A landscape with many valleys, sampled at points; each row gives a point and its height.
From any point a ball takes the steepest step (drop divided by distance) to one of its 2 nearest points. It stops when none of these is lower. Distance is the straight distance between rows; heights are no part of it.
(431) h=3.91: [153 107  75 159 115 101 141 111  86 134  88 119 168 102 145  79  89 173
  66 120  87 155 193 109 123  50 124 137]
(677) h=5.18: [128 137  74 140 156 140 132 157 128 120 205 134 160 123 116  91 121 156
 143 133 104 210 117 139 109 149 106 116]
(534) h=0.81: [159 167 145 134 147 109 130 143 148 101 159 142  59 161 134 130 111 138
 151 102 152 147 147 108 106 130 104 152]
(656) h=3.30: [144 121 193 112 124  96 151 159  93 122 128 151 121 117  53 176 108  97
 134  94 191 102 140 175 144  67 100 123]
(400) h=1.49: [134 122 157  96 108 145 212 163 121 115 164 179 114 158 102 132 141 148
  98 138  53 198 120 122  82 122 100 143]
(900) h=3.12: [142 100 150 127 141  94 107  83 107 123  58  93  91 154 153 168 146  63
 114 197 164  63 116 134 160 153 182 108]
(699) h=3.13: [175 118 198 102 113 124 102 131 151  89 192 192 126 120 109 193 120  78
 153  80 226 140 129 107 118 120 109 108]
(345) h=2.36: [ 96 108 149 126 118 145  98 146 101 151  87 150 157 113 123 132 140 128
 122 154  87  97 101  89 106  99 129 154]
(89) h=1.88: [139 127 144  94 111 140 149 153 140 104 129 187  88 169 131 147 124 161
 106 130  64 200 108 111  79 109  93 158]
(75) h=2.23: [ 85 148  80 179 127 154 123 126 168 146 139 121 150 137 128 108 148 162
 172 145 203  82 173 146 188 148 136 144]
(159) h=2.28: [162 166 148 120 135 105 113 162 183 108 102 149  42 177 157 153 109 130
 138 158  94 180  96 140  95 164  97 125]
(624) h=4.86: [124 133  41 134 148 138 122 115 116 101 186 150 162 117 114  96 104 186
 115 112 113 228 136 130 115  93 107 145]
(235) h=1.94: [120  63 126 118  95 141 102  98 149 143  50 135 130 118 132 130 135  88
 132 111 152  71  87 143 182 115 176  70]
(144) h=2.53: [129  73 127 109 155  95 163 150  48 139 151 115 175 160  99 134 182 108
  83 146 124 123  80 152 124 132 131 103]
(522) h=4.81: [108 138 106 136 156 147 188 144  81 135 188 112 182 103  76 103 150 154
 136 126 128 164 154 141 126 123 104 160]
(516) h=3.45: [115 167  85 155 105 151 141 105 179 118  97 115  80 110 163 100 102 174
 130 150  97 169 147 148 144 100 125 145]
(761) h=2.10: [158 154 143 123 115 105 118 160 154 102 118 176  55 188 151 140 113 155
 100 142  77 231 101 140  84 129  84 144]
(137) h=1.44: [148 108 148  97 134 126  98 159 127 137 119 135  97 150 138 145 127  89
 104 140 116 126  70 149 129 176 131  90]
(49) h=4.34: [129 115 111 146 122 122 174  91  78 127 106  99 183 100 156  83 120 178
  89 121  74 141 168  89 105  87 135 157]
(755) h=2.44: [150 134 181 106  97  99 150 158 171 125  59 156  53 154  83 157 122 107
 137 101 115 120 123 121 115  81 106 124]
(125) h=2.72: [122 122 117 113 116 119  88 113 108 141 112 140 146 131 148 120 107 113
 110 112  99 100 146  71 129 105 161 132]
(602) h=2.08: [128  93 148 109 122 127 103 169 122 159  77 152 126 126  91 157 125  97
 128 144  99  87  99 109 130 109 115 115]
(684) h=2.73: [148 130 150 120 120 130  88 108 184  92 169 151  81 107 150 180  84  83
 183 112 166 164 128 113 138 166 152  63]
(754) h=1.01: [139 132 191 121  92 135 170 181 142 118 170 162 117 168 107 119 147 134
 125 156  96 177 114 137  44 160  84 148]
(907) h=2.39: [110 142  74 144  89 166 106  91 141 162 155 129 162 126 137  98 128 176
 109 113 138 125 205 101 157 100 152 103]
(389) h=5.91: [116 151 162 135 153 138 107 170 102 129 131 129 145 102 117 140 122 104
 133 180 148  94 122 170 122 114  88 152]
(435) h=1.39: [111 120 187 113 144 140  72 130  98 135 128 122 160 135 174 131 142 132
 126 161  88 113  80 130  74 164 154 147]
(364) h=3.67: [146  93 128 139 153  62 104 145 100 141  79  99 131 120 118 143 116  83
 128 121 171  90 130 137 178 117 135 119]
(854) h=5.49: [111 131 117 136 122 113  88 123 108 165 117  77 165  77 180  80  95 160
 131 173 116 138 158 162 136 103 145 136]
(802) h=1.81: [140  87 139 107 110 128  91 151 158 123  79 158 129 122  78 179 102  80
 144 129 133 116 108 104 156 109 129  79]
(776) h=2.03: [142  79 147  97 140 108 128 158  76 141 153 139 168 149 108 128 141 103
  91 133  77 151 101 105  97 143 124 101]
(369) h=4.41: [140 114  45 149 143 111 136 116 109 110 126 134 187 119 130  84 107 203
  96 120 124 199 182 111 121  56 109 146]
(553) h=1.80: [162 125 170 114 115 122 109 140 132 114 151 140  97 137 128 183 109  89
 117 134 178 107 102 165 129 161 112 112]
(983) h=4.23: [105 133  94 131 109 123 142 124 154 135  89 116 106 123 133 104 118 163
 118  63 114 117 110 137 168  56 123 134]
(750) h=3.70: [124 106  97 134  76 158 151 110 130 181  82 110 155  85 108 112 133 123
 107 154 118 102 200 122 146 119 156  91]
(133) h=3.32: [ 78 122 104 143 104 180 152  78 149 150 110 119 170 132 120  76 177 184
 127  97 126  88 155  85 130 132 152 159]
(298) h=2.15: [179 124 170 110 124  74 133 145 179 116  98 139  82 155  69 171 106  77
 147 118 144 142 141  97 132 131 125 108]
(350) h=3.08: [158 131 104 137 126  92 125 122 126 151 103 122 131 110 115 122 102 118
 116 127 108 130 162  87 118 104 143 118]
(883) h=3.39: [168 103 129 155 164  51 103 121 118 117  65 102 125 160 125 179 129  72
 115 182 174  76 120 137 177 128 153 103]
(461) h=6.57: [224 109 186  83 143  85 104 118 107 105 142 112 115 120 144 160 100  65
 100 123 171 134 117 139 112 164 147  52]
(1056) h=3.36: [117 139 101 148 153 125 173 102 159 102 151 115 144 147 134 116 167 143
 131 129 101 177 123  81  86 186 131 152]
(188) h=3.88: [ 84 150  87 156 135 143 161 104 133 124 104 133 166 128 125 105 141 186
 131  96 102 122 144  70 127  98 114 198]
(19) h=1.79: [126 168  80 137 105 146 116  65 143 142 141 151 125 124 135 112 105 156
 113 109 152 123 215  78 135  84 157 143]
(1090) h=2.94: [158 149 154 122 142 116 107 130 173  76 175 167  94 128 136 189 102  85
 189  74 200 154 128  95 121 152 131  96]
(79) h=1.70: [ 86 128 120 154 151 139 107  89 125 134 130  98 179 126 179 110 181 156
 155 156 129 132 140 119 116 168 156 158]
(799) h=1.40: [113  73 116 127  96 134 105 125 175 131  64 149 161 101  99 146 123  95
 145 110 159 109 117 129 194  96 145  71]
(989) h=1.41: [108 169  84 160 162 130 123 130 166 121 135  95 100 119 102 129 124 128
 178 125 201  85 141 170 192 128 114 144]
(910) h=5.13: [125 145 120 139 161 141 179 149  90 126 196 115 139 141  91 123 154 115
 132 128 141 145 140 149 135 163 106 131]
(297) h=1.29: [ 87 153 118 141 187 119 111 164 119 111 179 123 132 162 127 148 154 127
 157 125 188 112  76 161 164 146  97 163]
(36) h=5.09: [110 103 102 127 110 118  71 105 128 158  96 115 122 106 214  84 116 156
 113 127  84 129  96 163 134  64 149 107]
(1062) h=2.75: [ 70 143  95 168 127 177 138 135 183 134 136 123 156 154 126 100 166 166
 167 162 140 121 147 122 146 160 113 155]
(469) h=3.47: [154 121  87 148 131  84 113 124 104 142  68 113 128  92 144  94  71 140
 113 135  88 153 179 106 113  64 135 135]
(426) h=0.39: [182 176 164 124 116 125 121 151 144 101 192 152  70 136 124 137  96 113
 151 126 167 151 153 138  66 172  88 136]
(205) h=5.51: [127 129  70 141 141 159 173 137 106 129 197 112 136 134  74 119 161 109
 117 110 185 120 143 173 184 178 127  87]
(658) h=1.43: [158 171 125 136 158  88 151 143 127 122 123  85  74 139 127 111 106 134
 143  86 133 138 137 121 142 120 116 167]
(69) h=5.67: [123 165 113 148 152 135  95 146  85 146 155 106 152  70 143  90  76 144
 165 144 135 130 141 158 131 105 113 158]
(782) h=6.21: [140 156 132 100 108 170 138 115  89 134 183 120 121 125 155 107 125 127
  68  81  78 113 113 122 113 149 144 110]
(965) h=3.00: [104 115 127 130 106 172 145 105 146 140  72 189 139 127 131 119 168 165
 144 141  60 124  99  56  81 135 149 162]
(814) h=0.72: [151 159 174 137 114 137 149 167 132 101 208 146  99 156 132 125 133 135
 142 136 134 175 131 137  37 160  88 155]
(794) h=4.63: [104 112 121 113 117 124 115 128 149 132 119 136 110  94 136 128 104 123
 135  50 130 117  83 157 185  70 130  85]
(460) h=5.85: [149 115  90 104 125 153 143 131  98 130 198 120 132 117 103 140 126  87
 114  75 156 138 110 176 171 131 123  65]
(127) h=2.12: [129 131 166 104 116 151 118 106 165 114 123 138  69 108 135 176 124  82
 147 124 148  94 107 151 148 147 147 103]
(43) h=1.09: [124 123 158 109 147 146  80 158 115 122 161 113 139 139 136 127 141 116
 113 183 112 142  70 150  82 190 122 116]
(898) h=3.06: [128  87  95 141 176  64 181 153  54 137 131  85 186 173  96 126 183 124
  98 132 147 109 102 155 153 118 115 126]
(415) h=3.05: [130 142 146 148 158 111 182  77 127 108 148 105 165 130 149 146 169 166
 156 102 109 148 131  83  67 204 126 193]
(512) h=1.32: [158 108 181 116  86 117 133 173 116 129 178 171 129 156  84 146 111  94
 105 175 104 183 151 127  52 149  85 115]
(420) h=6.06: [131 122 100 109 120 165 124 127  84 150 176 120 132 117 141 111 123 109
  77  94 115 106 102 160 155 157 143  87]
(927) h=3.62: [120 106 118 153 181  76 127 141  74 152  79  89 173 146 125 112 142 118
  99 126 140  81 122 152 161 106 120 136]
(495) h=3.10: [ 85 119  92 142 101 194 152 140 180 157 115 135 154 140  89 108 148 157
 140 150 105 117 137 114 141 146 110 129]
(317) h=3.38: [105 113  83 130  90 160 131 121 182 151  90 134 147 131  83 126 153 128
 144 163 135  96 177 111 163 149 132  98]
(650) h=2.80: [152  95 147 106 147 115 100 113  91 125  75 123  97 158 160 175 152  82
  93 155 164  30  65 151 153 142 164 104]
(673) h=1.93: [ 87 127 129 129 196  80 157 162 103 117 176 130 160 175 105 136 174 153
 167 123 152 162  97 145 135 158  96 186]
(445) h=3.81: [ 95 141  89 152  98 160 160 124 149 122  79 114 101 110 167  86 116 189
 117 110  91 141 133 135 151  68 115 171]
(394) h=6.47: [192 135 162  97 113 103 114 113 121 117 147 112  88 129 137 138 102  76
  78 127 122 128 140 117 101 158 169  91]
(879) h=4.66: [114 108 104 137 115 139 195  70 116 116 107  91 194  98 151  92 164 176
  86  93  93 123 156 117  92 129 136 142]
(853) h=2.81: [143 121 176 121 121 101 145 150 139 126  74 118  79 126  77 155 120  93
 125 115 157  82 115 161 158  88 111 110]
(8) h=2.41: [111 146 165 146 184 100 173 147  88 113 138 115 152 160 117 143 169 156
 146 104 141 124 114 118 113 152 103 206]
(786) h=1.03: [130 171  84 141 136 133 132  77 132 101 138 125 122 145 145 104 123 156
 109 106 128 143 199  77 124 130 161 162]
(1045) h=3.09: [110 160 123 156 144 136 142 138 159 124 114 111 101 108 156 111 109 159
 168 170  97 160 131 126 125 150 127 177]
(23) h=2.77: [117 139 190 130 154 106 170 102 118  93 110 121 155 146 136 151 185 158
 120 103 100 116  97 109  72 165 110 204]
(781) h=2.76: [125 170 120 152 134 139 148 156 185 128 111  99  75 111 108 127 107 115
 172 163 119 154 145 154 125 175 117 127]
(86) h=1.65: [135 100 153  86  93 109 121 183  91 157 189 171 157 161  89 146 122 107
 118 151  86 176 139 120 106 137 112 106]
(943) h=2.47: [145  79 128  93 114 149  86 107 109 134  77 134  90 129 157 159 132 103
 113 121 149  49  56 177 159 131 157  89]
(152) h=3.31: [151 120 205 105 117 118 134 151 138  76 170 170 135 103  88 184 115  77
 148  91 227 124 117 163 133  93 104  96]
(269) h=4.87: [110 103 116 108 111 117  63 129 140 141 117 114 127 111 188 111 103 130
 142  84 133 100  77 159 181  90 147 103]
(9) h=4.10: [152 112 113 126 109 131 159  98 102 156 105  89 143 101  81 114 125  83
  95 132 146  91 189 116 158 129 162  85]
(680) h=2.67: [ 80 110 144 112 115 176 103 114 127 158  90 166 149 127 141 112 165 152
 146 143  86 100  86  90  96 136 158 139]
(204) h=5.99: [103 166 190 121 139 150  83 157 125 131 103 131 103 116 134 155 101 128
 157 172 146  71 116 180 131 101  94 175]
(373) h=0.48: [115 169 118 148 172 146 130 145 162 108 149 105  82 140 125 150 131 125
 158 132 179  92  89 184 177 161 115 146]
(872) h=1.78: [109 106 129 116 165 112  99 113 111 126 138 101 189 137 163  95 147 133
 123 133  93 142  98 106 111 167 149 130]
(498) h=3.33: [ 99 143 124 135 119 157 153  97 149 116 125 143 137 133 136 119 165 152
 133 160  59 166 133  71  98 163 136 140]
(33) h=4.62: [168 139 144 134 141 100 142  88 114 138 122 104 114  84 101 138  91  76
 130 103 187  79 187 127 171 120 165  97]
(1065) h=1.28: [ 91 124 114 120  95 162 107  66 146 154 136 123 132 138 197  91 179 159
 154 169 122 121 128 100 132 156 168 136]
(1013) h=4.35: [116 147  87 163 153 121 177 133 108 132 142 130 202 109  99  98 130 176
 141 101 126 143 156  97 123  98  99 187]
(955) h=5.81: [ 81 147 120 155 138 150  98 144 103 147 145 111 172  76 114 119 118 127
 144 184 113 104 129 164 126 105 101 166]
(604) h=2.46: [120 136 158 117 110 165 100  98 189  94 146 156  82  76 151 153  95  85
 184 113 151 135 116 137 152 121 161  75]
(344) h=2.90: [ 82 106 109 130  74 198 136  94 131 170 121 135 158 126 142  94 175 188
 120 127 112  91 164 107 134 106 157 110]
(99) h=6.36: [169 147 152  90  95 140 101 106 111 121 125 126  86 131 161 138 108 122
  59 109  80 117 136 114  98 130 170 109]
(531) h=2.48: [146 170 141 130 137 117 119 161 206 109 127 123  40 147 145 151 100 105
 180 145 137 161 106 144 108 182 119 114]
(903) h=5.30: [115 126 105 130 109 113  80  97  93 169 119  95 112  88 208  82  86 145
 122 134 117 128 146 141 134  75 154 112]

For each start below, name the point where the ball stops.
(369) | (799)
(531) | (426)
(99) | (786)
(750) | (373)
(1056) | (373)
(498) | (799)
(49) | (799)
(699) | (43)
(879) | (786)
(1013) | (786)

Two balls start at each pair of points below. Name the first point that both come to, or write never.
(389) and (927) | (754)
(522) and (1045) | never
(204) and (364) | never
